Points on a hilly landscape, in no order, each with its height.
From any point a climber takes the steepest step (rise divided by distance) to one of its 2 nearest points. It stops when none of these is higher. Distance is the straight distance between rows; heights are no part of it.
k_419 height 17.1: 100 129 133 131 111 87 115 130 131 169 132 131 162 117 136 128 136 121
 149 130 129 137 109 126 147 116 134 117 168 124 135 128 161 169 127 155
 107 143 139 151 125 147 150 109 163 153 110 125 117 138
k_121 height 34.0: 137 153 111 124 147 126 133 146 116 104 135 146 122 159 145 144 112 145
 124 155 125 105 116 119 113 149 101 118 99 148 106 144 111 127 142 90
 129 121 119 134 134 123 107 127 111 127 149 147 157 144
k_164 height 43.0: 122 133 157 119 121 102 112 125 107 101 94 143 173 128 127 120 154 133
 89 166 126 152 124 155 137 126 112 119 129 123 105 130 132 135 161 146
 95 147 99 134 145 138 142 121 113 111 104 121 149 182
k_55 height 37.9: 104 114 138 118 131 105 124 122 124 127 94 125 160 112 132 110 156 147
 92 130 127 166 127 153 124 112 129 131 121 111 110 109 155 123 139 179
 88 110 143 109 124 119 169 132 131 104 88 120 132 175
k_814 height 41.2: 135 120 131 118 131 156 127 115 149 143 126 128 115 169 105 86 120 102
 141 140 155 142 122 120 159 146 119 114 126 127 147 147 142 125 150 144
 142 126 135 123 156 122 70 122 119 138 129 137 133 98
k_770 height 17.0: 148 141 130 110 135 133 116 112 108 81 115 137 132 120 91 106 174 118 92
 117 108 146 129 142 102 104 129 78 100 133 120 147 95 90 145 135 126
 144 128 89 120 113 132 142 117 71 107 126 144 168
k_153 height 27.0: 105 142 156 128 112 109 143 105 128 132 110 164 165 146 100 70 178 113
 120 156 107 138 115 143 145 123 155 126 145 110 118 130 141 108 146 177
 93 139 131 97 109 137 177 155 135 122 99 124 135 145
k_966 height 47.4: 124 125 145 132 127 117 95 136 94 112 98 141 169 135 133 141 130 122 96
 147 115 137 111 129 140 131 95 118 126 120 118 123 123 136 166 105 108
 166 98 156 152 145 107 122 118 116 121 129 145 192
k_576 height 19.2: 127 124 101 144 117 129 134 117 103 113 116 134 129 154 100 120 146 109
 108 122 108 142 121 124 113 125 93 110 141 119 133 149 123 131 125 120
 119 166 121 76 129 102 97 163 105 93 116 147 95 121
k_475 height 58.4: 97 118 117 126 122 103 123 110 121 168 139 121 138 113 156 161 137 143
 158 82 153 125 98 149 161 126 126 140 117 119 132 127 132 192 138 119
 122 94 129 138 129 138 134 112 150 129 137 129 130 113
k_540 height 6.7: 149 117 124 133 126 167 88 139 95 103 142 120 143 115 96 143 123 121 139
 133 120 102 127 132 101 133 146 84 129 132 127 136 112 62 155 110 146
 150 149 145 162 135 128 127 133 111 150 118 160 136
k_897 height 37.7: 124 116 132 147 109 138 130 107 143 142 111 125 129 155 126 103 105 108
 153 114 144 158 132 111 162 138 132 142 140 95 148 137 166 150 132 169
 136 116 106 137 129 105 88 152 120 147 107 129 100 83
k_211 height 5.2: 160 145 120 142 124 163 128 135 107 107 122 127 137 137 100 128 118 122
 145 126 112 120 140 109 98 124 118 81 126 142 142 170 127 115 134 125
 134 175 131 112 122 112 101 142 130 124 123 135 122 117
k_125 height 15.8: 136 150 134 125 119 141 99 115 100 85 126 162 138 121 79 114 166 93 131
 124 97 129 116 148 117 111 144 87 111 127 130 143 111 76 141 140 122
 157 135 82 114 117 129 164 124 86 98 137 142 142
k_362 height 8.8: 149 101 114 126 142 163 127 102 144 126 151 119 117 106 106 152 117 112
 150 110 107 132 135 157 95 102 151 103 152 133 138 130 131 88 115 162
 141 114 143 119 137 128 150 121 136 171 141 119 124 101
k_900 height 31.5: 129 137 164 147 107 139 122 121 133 116 140 152 157 160 122 110 114 103
 170 126 137 119 111 114 152 142 144 122 128 128 124 148 172 143 159 137
 119 134 112 159 143 112 106 145 141 164 127 128 136 94
k_562 height 45.4: 137 176 163 131 97 108 149 99 104 123 119 161 165 151 124 86 163 125 102
 164 141 136 136 122 149 120 105 117 154 110 127 163 164 166 137 153 98
 167 78 115 133 136 141 162 146 111 110 117 124 126
k_712 height 13.2: 130 127 140 122 127 125 91 116 107 133 118 150 151 118 98 103 151 92 126
 147 117 110 120 128 126 138 162 87 149 117 124 114 132 83 152 136 122
 162 152 132 136 158 150 117 142 115 122 124 148 157
k_890 height 50.4: 135 155 112 144 103 137 164 139 125 81 122 160 107 150 144 123 106 128
 151 121 125 125 126 90 128 144 114 142 110 125 121 166 116 157 120 94
 130 146 77 133 100 83 75 161 102 113 113 124 137 117
k_695 height 25.8: 137 128 159 144 121 116 129 154 131 90 117 148 167 113 114 143 153 144
 123 150 105 120 129 137 97 107 158 104 118 149 117 123 132 92 134 130
 99 155 141 134 112 134 188 159 135 129 105 126 142 156
k_936 height 26.4: 142 173 126 119 120 107 155 80 135 123 152 168 149 132 116 88 145 116
 154 169 141 113 124 111 143 147 146 123 140 118 121 132 147 138 139 140
 106 126 117 108 113 145 134 120 144 152 140 127 141 112
k_326 height 46.7: 123 164 136 141 116 136 115 82 129 128 119 145 138 160 127 94 119 123
 139 114 147 141 117 116 161 137 134 120 96 110 135 124 176 158 143 154
 130 137 111 96 117 119 110 159 133 114 123 129 109 103
k_456 height 61.3: 114 99 154 99 136 152 100 144 158 135 117 105 109 175 166 144 113 139
 129 114 138 133 114 137 150 122 129 162 121 128 149 122 119 122 118 97
 151 97 139 156 172 137 92 114 118 138 160 128 119 126
k_866 height 11.8: 128 136 153 124 128 112 104 114 121 142 132 126 164 113 101 116 145 102
 148 127 127 121 114 131 106 132 172 99 171 125 121 118 154 100 128 144
 120 155 155 142 135 154 165 117 146 142 137 128 137 124
k_330 height 20.0: 117 130 126 108 157 163 123 172 128 137 168 99 85 163 143 137 115 121
 120 131 174 90 145 121 139 123 130 170 101 144 112 122 94 129 107 84
 158 84 138 139 128 132 126 119 125 126 165 129 146 78
k_215 height 19.0: 164 143 127 130 140 146 132 140 117 121 142 133 117 110 107 140 133 120
 144 126 133 123 146 142 130 114 140 101 101 134 127 111 118 81 134 172
 134 125 143 104 117 119 139 119 154 139 123 109 149 125
k_707 height 22.9: 128 126 102 108 136 115 139 93 146 149 134 132 136 128 117 104 139 125
 121 144 112 118 130 131 114 145 133 123 150 114 127 105 155 114 137 155
 113 127 137 114 123 139 156 120 137 140 141 127 131 131
k_104 height 59.6: 117 127 118 145 120 121 165 132 138 90 123 126 126 116 156 143 90 157
 123 146 126 132 139 138 133 146 110 172 129 128 127 129 129 152 118 125
 144 116 85 147 129 106 105 147 101 116 132 142 126 113
k_933 height 24.7: 116 132 134 124 123 97 139 95 148 136 135 153 138 136 130 101 136 107
 133 140 117 114 120 126 137 143 137 142 168 112 124 111 157 144 138 147
 109 130 114 135 141 145 135 115 137 147 146 132 138 127
k_918 height 30.0: 125 143 137 132 119 120 140 108 133 128 108 143 144 120 99 98 162 142
 118 136 113 145 121 129 125 123 147 116 126 127 126 122 149 88 140 175
 98 133 147 90 100 135 183 144 142 104 90 114 132 138
k_484 height 23.9: 128 117 122 114 128 121 152 122 140 148 99 124 93 144 129 97 144 134 86
 122 123 151 149 112 130 129 96 137 129 117 137 125 123 139 117 151 137
 143 117 111 110 107 116 140 106 80 136 150 92 135
k_615 height 48.3: 116 99 126 125 137 121 112 124 120 128 80 116 126 135 126 119 145 138 76
 104 107 162 135 145 114 111 107 132 121 106 125 113 138 130 135 150 104
 147 122 100 128 117 135 142 100 96 107 139 98 180
k_430 height 21.0: 152 120 118 95 149 125 132 91 133 160 142 134 122 125 92 96 152 95 112
 152 123 119 142 122 117 133 132 93 154 116 131 132 125 96 143 151 123
 139 140 129 147 136 145 116 154 147 149 130 139 137
k_86 height 44.3: 118 102 117 116 132 131 103 115 136 153 112 113 136 143 113 102 123 103
 130 130 129 137 120 130 143 151 129 109 144 117 142 129 153 104 148 155
 133 135 149 123 158 129 104 106 120 130 130 137 115 134
k_14 height 10.7: 131 108 120 125 126 115 109 113 128 161 132 116 143 101 104 130 138 119
 150 124 117 120 126 126 108 128 148 102 182 128 146 127 147 115 126 134
 119 153 166 144 144 149 141 96 163 155 143 125 120 122
k_196 height 39.4: 137 137 139 136 146 149 102 156 105 121 106 104 135 147 118 139 117 118
 117 105 155 119 137 126 128 130 130 117 80 140 141 110 105 120 129 119
 138 149 151 101 115 130 109 148 127 103 123 127 117 109
k_722 height 24.4: 114 108 134 119 127 158 123 137 151 134 160 103 118 150 156 126 99 120
 160 94 166 124 141 113 157 124 153 165 113 119 129 130 131 143 97 101
 140 73 122 136 139 99 109 172 136 166 138 122 118 44
k_496 height 57.4: 113 125 142 111 137 138 120 136 140 160 97 104 102 148 172 166 112 142
 114 110 152 141 123 139 150 123 119 172 119 126 138 117 98 160 128 93
 149 105 139 162 145 138 84 110 119 128 151 139 106 127
k_594 height 44.4: 149 145 132 142 132 113 135 156 125 125 124 136 147 122 107 129 129 124
 137 156 121 98 139 107 95 130 134 111 151 145 128 138 131 121 124 127
 114 168 132 142 120 133 119 119 151 154 132 133 122 130
k_203 height 52.7: 139 113 136 124 116 145 114 142 131 118 105 108 147 159 145 140 102 131
 134 132 139 136 121 140 138 142 109 139 123 130 143 140 139 139 130 126
 145 130 121 146 156 116 78 138 118 129 140 144 104 102
k_288 height 27.7: 124 139 173 140 109 115 120 157 120 98 131 152 170 132 122 135 141 126
 150 152 131 115 109 141 124 127 144 113 121 142 120 129 133 103 139 134
 101 150 119 147 127 138 172 163 136 146 119 132 147 131
k_339 height 21.1: 126 126 117 135 116 121 155 112 124 125 102 134 117 160 124 111 139 128
 95 126 111 162 137 113 137 124 90 141 143 106 123 145 140 158 113 145
 131 158 90 101 123 87 96 169 92 90 132 149 106 103
k_822 height 5.9: 148 131 141 132 118 162 88 135 104 113 131 123 158 134 99 117 120 109
 160 123 111 108 138 130 100 140 142 84 147 142 142 162 146 92 144 124
 140 169 138 150 143 134 120 137 123 126 134 136 123 124
k_92 height 61.2: 122 92 103 123 127 133 146 131 134 139 162 126 93 98 117 135 137 118 163
 131 108 108 130 133 113 142 146 138 167 161 141 142 105 144 93 74 139
 118 127 130 126 144 130 97 129 161 144 115 130 94
k_816 height 58.5: 120 111 138 139 139 106 110 139 110 153 148 117 125 102 145 160 131 135
 131 151 126 135 114 122 141 129 120 126 126 150 124 108 125 127 139 91
 132 119 151 168 128 145 151 94 151 160 126 137 128 159
k_584 height 38.7: 155 141 111 117 155 152 122 154 123 147 139 115 78 142 138 150 119 140
 100 165 137 143 130 124 124 131 99 142 92 136 116 114 87 103 123 83 166
 112 159 133 138 151 91 78 110 127 143 131 129 146
k_2 height 20.9: 141 123 146 120 121 121 115 131 147 143 115 115 135 106 128 126 145 125
 130 108 115 139 131 133 102 118 121 103 140 135 149 124 141 119 124 156
 116 153 136 139 117 129 149 122 127 143 126 125 102 151
k_577 height 55.0: 113 115 140 138 119 124 93 157 114 129 123 123 154 144 124 145 110 127
 145 147 124 106 115 131 156 141 119 111 115 141 131 109 141 123 157 115
 131 146 127 151 143 139 125 132 141 120 130 137 133 153
k_27 height 17.7: 155 141 132 129 137 174 125 143 128 120 144 119 90 138 114 147 125 113
 152 89 140 106 144 129 129 110 153 125 98 122 133 115 117 92 119 152
 140 114 144 116 103 121 143 140 147 133 138 98 140 88
k_647 height 55.2: 125 113 131 125 125 106 135 115 120 116 96 122 117 146 138 126 138 141
 62 132 86 148 134 130 116 115 94 158 141 115 112 124 125 145 133 129
 120 133 102 133 139 126 118 126 92 103 129 141 114 181
k_565 height 28.1: 127 144 125 135 112 129 131 108 143 133 149 135 121 127 140 118 119 118
 177 106 144 123 110 119 149 134 144 137 117 121 134 123 173 145 128 133
 122 101 124 128 117 108 141 141 139 158 130 117 119 87
k_20 height 7.4: 155 125 140 124 126 179 109 133 115 105 153 118 118 121 87 160 118 130
 131 130 101 113 139 153 106 107 158 81 136 119 140 141 101 69 147 157
 162 146 129 140 161 141 115 117 129 137 155 108 168 138
k_282 height 56.6: 151 131 125 127 127 121 128 121 113 110 115 121 153 134 123 128 131 144
 87 149 106 130 144 117 86 129 99 119 154 131 113 145 126 125 123 114
 114 168 116 124 146 132 136 124 100 127 134 134 118 159
k_898 height 47.7: 158 141 127 124 150 98 143 152 132 127 135 165 145 129 108 127 124 114
 112 173 113 113 142 104 99 116 138 96 141 132 120 156 95 113 123 125
 111 174 122 135 138 140 116 109 124 153 122 130 138 149
k_48 height 22.3: 119 107 123 115 132 150 125 153 159 129 152 104 96 147 150 132 101 120
 151 111 151 100 138 122 142 136 134 162 111 137 129 111 105 121 99 102
 146 79 135 130 134 124 123 126 119 147 143 127 130 80
k_852 height 35.2: 128 128 142 157 94 143 125 94 132 132 121 134 135 153 111 111 108 121
 141 118 122 142 137 117 145 140 129 155 170 77 130 138 185 155 134 170
 119 131 74 149 142 103 104 166 119 152 83 104 113 97
k_40 height 51.5: 153 161 117 126 149 82 180 130 143 112 152 165 138 97 127 119 134 139
 111 166 108 115 141 111 96 120 131 124 138 144 105 149 88 131 107 110
 104 142 111 130 118 131 127 103 116 142 135 128 140 149
k_39 height 61.8: 133 131 145 118 123 109 144 115 116 119 115 161 140 152 121 125 140 121
 93 149 96 130 144 134 129 129 87 151 159 115 112 139 115 152 142 147
 110 148 79 141 151 130 112 129 106 123 122 128 124 172
k_690 height 60.3: 144 112 115 137 128 130 157 131 133 109 119 122 128 134 129 129 113 150
 103 157 93 146 153 122 104 134 100 124 132 141 123 142 122 123 114 129
 135 146 115 117 133 118 114 124 80 115 129 140 102 145
k_692 height 63.8: 77 120 121 144 119 125 152 138 128 128 159 113 110 81 165 125 107 149
 161 97 158 110 132 130 155 150 121 176 133 123 137 117 125 173 92 101
 150 81 110 146 101 109 154 156 132 121 128 138 128 117
k_356 height 55.1: 139 138 122 125 129 85 171 123 126 103 159 143 132 82 144 117 135 149
 121 161 116 126 132 135 101 130 116 142 129 153 107 133 116 151 105 91
 120 109 105 141 108 134 149 110 111 144 141 128 131 142
k_471 height 10.9: 119 105 122 117 131 132 118 158 143 159 105 93 119 130 155 146 114 136
 133 108 149 153 130 131 142 110 130 144 129 131 152 120 114 128 107 130
 137 116 166 126 135 140 107 101 120 142 123 136 88 129
k_145 height 69.3: 66 86 102 139 116 137 141 143 128 143 167 121 101 88 148 127 117 121 176
 90 143 109 124 137 166 149 136 157 153 131 135 132 104 172 93 92 151 82
 133 148 115 116 141 126 132 133 127 127 145 112
k_557 height 27.8: 106 119 116 119 135 113 143 122 158 162 108 119 110 136 144 104 135 138
 107 98 129 153 126 129 139 132 111 146 132 100 133 111 130 141 123 177
 120 115 122 123 127 111 128 120 115 112 121 141 107 149
k_586 height 29.7: 138 157 144 127 126 98 142 143 130 105 147 149 152 130 141 137 135 131
 142 164 117 109 113 128 118 125 127 127 111 156 109 134 127 123 134 117
 106 131 120 147 120 143 161 133 137 155 129 136 151 142
k_259 height 18.9: 130 139 154 122 109 93 125 127 125 139 116 132 168 93 130 116 159 134
 121 132 132 150 121 143 116 114 130 116 146 126 128 134 161 146 122 157
 92 156 121 142 121 132 172 121 139 140 112 119 117 149
k_748 height 28.0: 112 145 155 149 96 115 116 109 148 133 143 147 139 150 119 113 139 115
 160 128 132 101 105 102 141 139 175 126 154 132 122 116 169 128 146 143
 110 135 151 136 112 153 167 135 151 144 137 122 138 112
k_969 height 22.6: 150 126 154 130 136 100 129 132 132 127 127 133 136 88 124 133 153 131
 94 137 111 151 141 125 102 109 123 98 120 152 132 126 121 116 126 126
 113 149 144 141 109 139 164 107 136 131 116 134 118 179
k_783 height 59.1: 111 114 126 140 130 133 97 161 121 138 118 97 142 113 141 149 106 141
 143 127 136 121 135 115 133 126 136 111 111 145 141 105 140 106 135 136
 132 132 159 144 137 131 152 133 149 122 124 141 130 140
k_953 height 20.1: 159 129 131 133 149 137 140 149 129 114 135 130 102 101 103 159 128 140
 104 128 100 136 153 134 103 101 138 96 121 135 127 115 94 84 147 159
 151 134 135 128 118 129 134 106 144 142 124 116 160 162
k_604 height 43.2: 121 126 110 123 166 147 110 150 114 159 150 94 71 136 146 164 105 136
 101 150 147 121 130 130 142 131 112 172 98 134 105 91 84 104 108 54 163
 72 160 141 128 153 114 91 129 130 141 123 137 125
k_774 height 21.3: 148 124 131 125 138 112 152 134 145 135 139 135 105 89 113 143 154 135
 103 123 99 133 155 126 99 101 132 114 143 149 136 116 109 104 131 149
 120 142 142 136 104 129 162 94 163 143 116 123 134 160
k_922 height 36.2: 148 134 104 128 145 130 139 154 146 123 145 118 97 138 148 147 113 141
 127 146 130 116 125 124 123 133 104 130 104 150 115 132 106 111 115 94
 157 109 139 130 136 132 112 99 109 145 145 131 137 127
k_747 height 37.3: 149 139 128 132 132 158 109 138 101 90 122 118 130 126 95 151 132 126
 118 108 134 103 139 129 117 116 131 104 87 134 134 128 109 93 150 121
 132 149 148 98 114 122 128 158 139 94 118 127 142 118
k_187 height 53.1: 143 146 140 130 114 110 121 131 89 108 111 131 171 133 121 115 140 132
 95 152 120 142 136 133 93 120 86 102 156 118 107 169 135 147 135 137
 104 185 99 116 162 127 122 147 97 117 118 124 118 155
k_929 height 36.6: 113 139 110 129 144 105 151 130 144 165 120 112 113 93 157 136 122 149
 127 89 156 146 136 132 132 121 134 173 105 122 127 108 106 161 93 133
 125 95 136 109 102 122 129 122 117 118 127 124 106 105
k_348 height 43.5: 124 173 145 143 87 123 135 85 121 120 120 166 155 157 130 102 135 126
 128 149 136 146 110 120 160 126 124 124 120 113 134 148 172 174 148 153
 113 149 89 99 111 120 131 165 141 102 101 121 119 125
k_324 height 24.1: 167 152 159 137 132 115 123 141 123 99 134 136 168 86 107 133 148 143
 114 149 116 135 142 143 80 99 139 79 126 149 122 148 120 110 119 130
 115 162 138 146 120 136 163 135 133 131 114 132 139 156
k_340 height 62.8: 111 108 123 140 134 129 106 165 116 145 114 85 120 120 149 165 104 155
 129 134 129 133 134 117 134 123 110 133 122 154 138 103 126 113 133 98
 143 135 163 165 124 133 134 123 141 129 117 140 101 163
k_435 height 53.7: 101 123 97 120 135 131 171 117 153 117 130 123 98 89 142 84 125 127 125
 126 130 146 133 137 137 165 112 168 146 126 132 126 109 144 88 107 164
 100 116 130 107 117 113 82 93 119 144 133 125 134
k_487 height 55.5: 106 64 143 110 132 153 96 145 168 151 151 116 98 158 143 145 131 131 148
 127 121 129 98 132 148 111 132 144 150 143 139 131 116 107 120 85 144
 91 143 175 181 141 118 101 130 159 158 117 137 110
k_133 height 54.1: 127 124 139 121 125 111 120 98 126 150 123 126 136 115 160 136 131 135
 130 106 156 155 119 145 150 133 108 129 124 113 137 125 156 184 135 146
 126 125 122 139 139 130 119 114 140 116 154 137 113 125
k_433 height 37.6: 119 122 158 117 120 92 121 123 108 130 93 136 177 109 116 78 170 134 70
 169 118 162 125 166 129 111 134 118 141 112 105 124 151 119 154 153 85
 137 128 118 147 135 177 121 129 115 81 121 142 185
k_802 height 13.8: 100 115 92 138 127 90 126 139 124 181 117 113 141 99 153 150 129 135 145
 95 147 141 100 142 133 107 137 119 126 110 129 126 146 148 114 162 106
 109 168 115 139 126 150 104 143 128 98 126 118 151
k_58 height 9.5: 135 113 129 109 140 160 118 159 155 141 108 91 124 148 155 154 111 152
 106 122 149 145 143 145 113 112 142 148 105 136 146 113 86 119 93 103
 148 120 165 121 141 154 108 121 100 136 141 122 92 110
k_720 height 8.1: 158 100 122 112 153 167 111 124 147 119 140 117 114 125 106 143 115 112
 127 114 103 120 132 163 104 107 148 85 138 134 134 128 111 73 129 151
 161 119 145 130 154 143 136 102 113 140 141 118 143 134
k_746 height 58.2: 104 137 127 136 125 120 122 119 122 143 86 124 155 148 117 126 119 130
 99 89 141 144 122 128 140 116 137 151 109 98 128 105 140 155 131 161
 108 136 119 66 112 121 114 176 116 88 104 127 103 114
k_870 height 19.4: 166 124 117 100 148 135 132 112 137 137 138 148 99 140 106 114 152 116
 87 148 112 119 144 106 111 128 117 92 132 123 135 125 104 98 141 132
 140 148 141 124 135 140 116 108 138 118 151 129 132 158
k_49 height 51.8: 100 69 134 121 128 145 98 146 160 150 150 97 121 149 138 140 116 121 159
 92 129 117 105 114 139 125 147 136 153 144 133 129 143 101 124 112 138
 103 167 161 169 132 138 131 141 154 150 134 135 104
k_428 height 29.6: 146 188 118 132 121 119 148 127 110 96 125 165 140 146 132 111 129 147
 145 151 137 126 116 98 106 138 124 106 104 144 113 172 116 138 130 107
 96 153 106 112 106 117 125 142 136 119 118 122 161 129
k_175 height 27.9: 143 184 113 118 115 118 162 113 124 106 141 169 142 141 131 92 129 123
 147 156 140 107 117 99 128 153 140 127 129 132 118 160 139 153 139 104
 112 138 102 121 120 123 115 126 146 141 141 123 164 116
k_784 height 50.8: 119 159 138 141 114 126 122 113 138 139 114 120 144 143 142 120 101 141
 131 99 158 126 122 112 156 131 147 152 101 96 139 105 159 161 126 154
 125 122 118 95 105 112 127 160 130 106 125 127 107 95
k_286 height 54.8: 121 127 143 131 119 97 136 109 120 128 97 146 132 141 143 142 134 132 83
 132 102 127 150 143 139 133 113 175 178 104 111 111 141 173 160 168 106
 135 83 154 142 133 131 119 135 105 115 106 138 169
k_810 height 42.9: 112 136 122 145 129 152 133 158 127 122 109 123 124 173 120 134 102 112
 126 109 153 108 131 112 153 130 133 146 98 131 138 106 107 147 124 105
 141 143 129 93 113 126 70 159 123 116 133 123 120 92
k_955 height 67.6: 113 132 102 128 138 135 127 104 114 152 99 120 139 142 84 106 131 131 97
 98 136 144 134 129 119 123 136 131 117 104 129 114 140 123 128 172 120
 138 134 58 104 125 133 182 127 77 93 127 93 108
k_765 height 51.2: 144 126 146 120 114 140 120 124 123 131 110 101 147 136 154 128 118 137
 126 110 143 143 129 140 125 122 105 122 131 126 145 136 160 161 134 132
 135 153 121 150 145 126 112 120 125 116 153 143 100 120
k_569 height 64.9: 88 72 114 116 123 131 131 131 129 140 174 127 102 101 144 139 129 127
 159 119 119 105 119 147 136 152 132 161 161 153 129 139 108 171 102 76
 144 92 108 153 134 132 133 126 121 145 155 142 138 108
k_199 height 58.3: 103 148 130 147 101 117 152 142 137 113 159 139 122 104 166 116 114 157
 157 113 157 119 132 117 150 142 144 158 111 123 137 117 142 157 114 111
 142 98 99 135 80 103 150 152 133 119 119 123 124 105
k_828 height 26.2: 109 107 128 124 123 135 120 120 151 150 146 107 127 137 153 146 112 120
 175 86 149 122 107 128 153 131 144 150 125 117 142 136 145 151 116 125
 126 82 123 148 142 111 119 145 137 165 142 128 121 74
k_270 height 64.3: 106 138 135 124 130 109 128 123 129 172 119 111 115 119 174 170 112 138
 127 99 170 143 121 136 161 117 124 164 108 116 127 102 107 184 137 118
 140 91 131 140 131 139 105 105 138 127 142 131 120 126
k_917 height 51.4: 116 108 137 131 132 139 93 146 100 119 111 111 150 140 138 156 113 136
 112 160 118 120 114 117 139 131 99 116 111 135 123 117 121 109 156 82
 134 141 128 167 168 138 118 126 122 123 141 140 126 176
k_835 height 57.7: 107 75 92 124 129 146 123 132 100 171 158 117 76 97 128 165 145 139 153
 127 102 116 125 138 123 140 125 142 144 161 137 131 90 143 96 49 149
 101 145 135 116 152 141 88 133 148 142 114 138 126
k_148 height 48.2: 113 87 138 118 134 160 94 140 146 146 127 105 132 162 111 118 116 106
 148 116 118 120 102 127 142 146 144 125 138 130 136 127 141 84 142 128
 137 114 165 142 167 142 116 117 124 145 134 135 139 115
k_65 height 55.3: 153 120 133 127 157 117 106 146 127 137 149 134 124 112 132 151 132 119
 117 155 116 129 116 125 116 122 123 100 127 147 137 117 113 109 144 98
 141 140 144 153 137 152 126 79 134 161 137 128 140 156
k_869 height 32.3: 107 141 115 141 122 101 147 114 146 157 94 107 129 119 167 137 116 152
 113 88 146 142 134 133 144 129 125 170 125 104 130 113 129 182 115 161
 125 112 128 120 122 126 127 130 124 103 123 129 103 132
k_950 height 49.2: 111 113 98 129 147 132 131 134 130 157 149 114 76 104 143 154 119 125
 129 137 136 121 121 148 157 137 114 175 115 134 111 96 89 131 107 75
 173 59 126 123 112 150 122 70 104 136 147 125 142 127
k_16 height 65.3: 118 125 99 132 136 123 171 140 135 101 116 128 110 124 141 125 98 157
 110 153 108 144 145 129 113 146 112 156 126 144 118 130 110 126 99 112
 150 110 116 121 122 128 96 122 76 105 138 145 121 134
k_600 height 40.7: 120 144 98 136 131 121 148 115 142 144 137 122 104 81 156 129 123 141
 155 79 159 133 133 119 130 131 147 159 104 113 131 117 119 150 88 122
 133 91 139 92 78 109 151 134 132 123 128 104 110 76
k_968 height 33.1: 131 139 157 151 98 125 135 108 140 120 130 153 149 139 131 122 114 113
 167 134 127 124 137 125 155 141 133 145 154 97 129 145 179 160 150 159
 120 137 82 168 139 103 114 149 142 156 121 110 127 91
k_893 height 43.1: 106 143 123 130 150 129 140 147 132 139 145 118 98 132 154 155 104 124
 126 136 158 114 129 138 160 143 118 184 97 137 104 98 91 155 125 98 161
 70 112 145 126 137 99 109 118 129 152 139 139 125
k_926 height 14.6: 128 135 133 113 117 134 97 122 95 105 123 147 137 127 85 92 159 79 140
 137 110 119 115 138 119 138 136 76 134 125 125 143 119 93 151 130 122
 170 127 111 131 138 122 137 125 99 109 134 139 151
k_815 height 9.6: 139 112 111 123 136 147 127 98 121 161 142 116 137 91 107 122 136 115
 144 116 129 140 138 152 103 114 151 95 169 120 148 140 145 100 120 173
 129 126 153 117 139 126 149 124 153 152 123 125 120 123
k_641 height 44.7: 157 135 106 121 141 143 158 126 148 116 141 118 83 99 140 122 122 125
 133 97 133 122 147 120 120 119 137 147 101 116 130 124 121 122 92 122
 149 88 119 96 82 100 140 118 119 128 140 108 113 85
k_66 height 54.2: 120 102 105 124 149 135 132 138 119 146 162 116 83 98 146 166 133 141
 146 129 128 116 129 136 125 135 124 143 115 152 126 106 104 132 105 85
 151 76 148 134 115 144 140 93 140 140 141 126 131 115
k_63 height 18.2: 167 152 133 99 144 134 129 107 123 99 122 152 117 120 101 118 157 125 90
 143 114 130 133 113 94 120 115 76 110 134 124 146 106 102 148 136 125
 151 124 112 127 131 139 132 138 106 125 126 144 160
k_397 height 29.9: 122 146 154 155 113 137 110 108 145 117 159 144 138 152 126 104 117 102
 179 118 143 106 107 103 159 143 174 137 134 132 123 130 179 133 149 134
 115 115 143 142 114 125 133 151 151 161 138 129 140 82
k_452 height 16.8: 159 148 126 126 155 169 132 142 120 98 158 113 79 137 114 162 125 130
 122 116 137 97 144 131 110 107 128 118 97 132 125 125 105 103 125 133
 149 101 141 112 124 128 125 119 152 118 154 114 174 92
k_730 height 46.8: 115 133 114 148 113 143 143 150 120 91 116 132 113 167 129 140 112 122
 135 124 122 107 127 115 141 130 106 154 113 134 134 144 109 159 121 86
 143 146 113 114 122 106 63 172 116 106 130 146 124 112
k_57 height 31.7: 134 159 129 120 130 110 135 138 117 98 131 163 146 141 141 137 113 140
 139 163 121 98 111 113 99 142 122 107 112 151 104 155 101 119 134 108
 96 142 113 129 135 132 137 148 117 142 121 133 177 138
k_166 height 32.9: 137 144 114 145 121 139 144 106 118 95 117 143 131 115 75 127 149 145
 116 121 98 133 132 132 113 117 140 113 110 124 125 118 135 82 142 155
 105 130 136 87 94 116 158 166 160 102 96 113 130 121
k_657 height 12.2: 115 97 109 123 133 110 118 138 150 178 126 108 109 111 135 142 131 125
 154 100 132 137 107 126 133 119 140 119 141 122 150 124 135 127 126 147
 130 123 162 130 140 128 126 90 141 142 117 123 120 136
k_137 height 53.6: 133 152 127 145 113 128 156 148 126 88 149 147 111 133 154 122 110 142
 150 129 137 113 131 103 138 150 117 146 97 138 122 140 120 146 125 99
 143 129 100 137 92 104 121 154 121 120 122 131 136 124
k_545 height 58.9: 122 116 107 116 135 112 164 115 137 114 148 135 110 91 148 114 130 129
 132 147 111 126 137 149 108 149 117 152 146 145 127 129 106 159 93 94
 150 100 99 139 125 129 121 96 91 137 156 135 127 135
k_709 height 48.4: 126 114 92 126 134 136 161 124 153 129 131 119 82 87 128 106 117 130 145
 106 128 131 147 124 119 145 125 155 142 124 145 119 121 125 82 125 144
 104 127 105 103 114 129 107 116 126 127 120 120 104
k_718 height 18.1: 147 132 126 108 160 175 109 161 126 126 167 99 88 169 135 168 115 122
 102 133 157 101 144 127 118 114 121 126 90 148 116 126 91 97 113 95 160
 93 152 134 142 143 124 115 130 116 161 128 167 88
k_234 height 48.9: 144 155 148 123 118 114 131 108 108 126 118 151 157 144 116 91 155 116
 103 151 141 132 136 118 114 132 105 107 139 121 126 156 143 134 132 145
 88 174 110 115 133 124 141 156 124 120 124 130 117 131
k_758 height 15.6: 91 127 109 153 115 91 127 124 138 163 136 131 149 116 145 142 137 140
 147 121 123 137 108 121 158 111 148 119 149 116 126 108 159 147 139 158
 113 117 161 126 119 148 172 99 159 129 92 119 129 160
k_700 height 55.8: 129 126 135 140 123 133 131 128 121 97 125 128 149 140 143 151 95 144
 141 143 133 120 136 130 129 143 101 137 125 130 114 141 138 146 134 128
 130 133 94 155 142 117 110 164 113 131 138 146 113 117
k_534 height 35.3: 141 130 124 141 136 135 114 127 122 95 99 110 130 112 95 146 125 162 101
 105 123 121 133 132 110 120 134 129 104 134 124 101 123 96 135 140 116
 127 150 95 100 127 148 161 140 88 112 123 126 124
k_513 height 42.8: 124 109 114 120 146 111 121 132 125 135 94 115 138 114 129 128 134 151
 91 120 107 157 134 136 99 112 135 128 134 115 117 101 141 112 131 148
 102 132 141 119 129 120 158 113 125 118 94 125 115 188
k_359 height 39.5: 135 113 144 126 112 154 115 117 127 127 110 123 131 160 115 99 107 90
 158 118 152 159 125 115 171 132 132 123 120 120 148 152 156 135 151 145
 143 134 114 129 151 99 56 143 113 149 111 133 113 84

For each start below, name the point where the climber stops.
k_166 | k_145
k_718 | k_456
k_153 | k_340
k_748 | k_456
k_121 | k_145
k_576 | k_545

Call two points neighbours if one is among the 2 nearest of the other. Go from one point of each pair to the other, from neighbour to neighbour, staying as high as possible. Name the lowest point that can't be avoided.
k_456 / k_16 | k_765
k_145 / k_270 | k_893
k_16 / k_955 | k_348
k_270 / k_456 | k_496
k_340 / k_39 | k_433
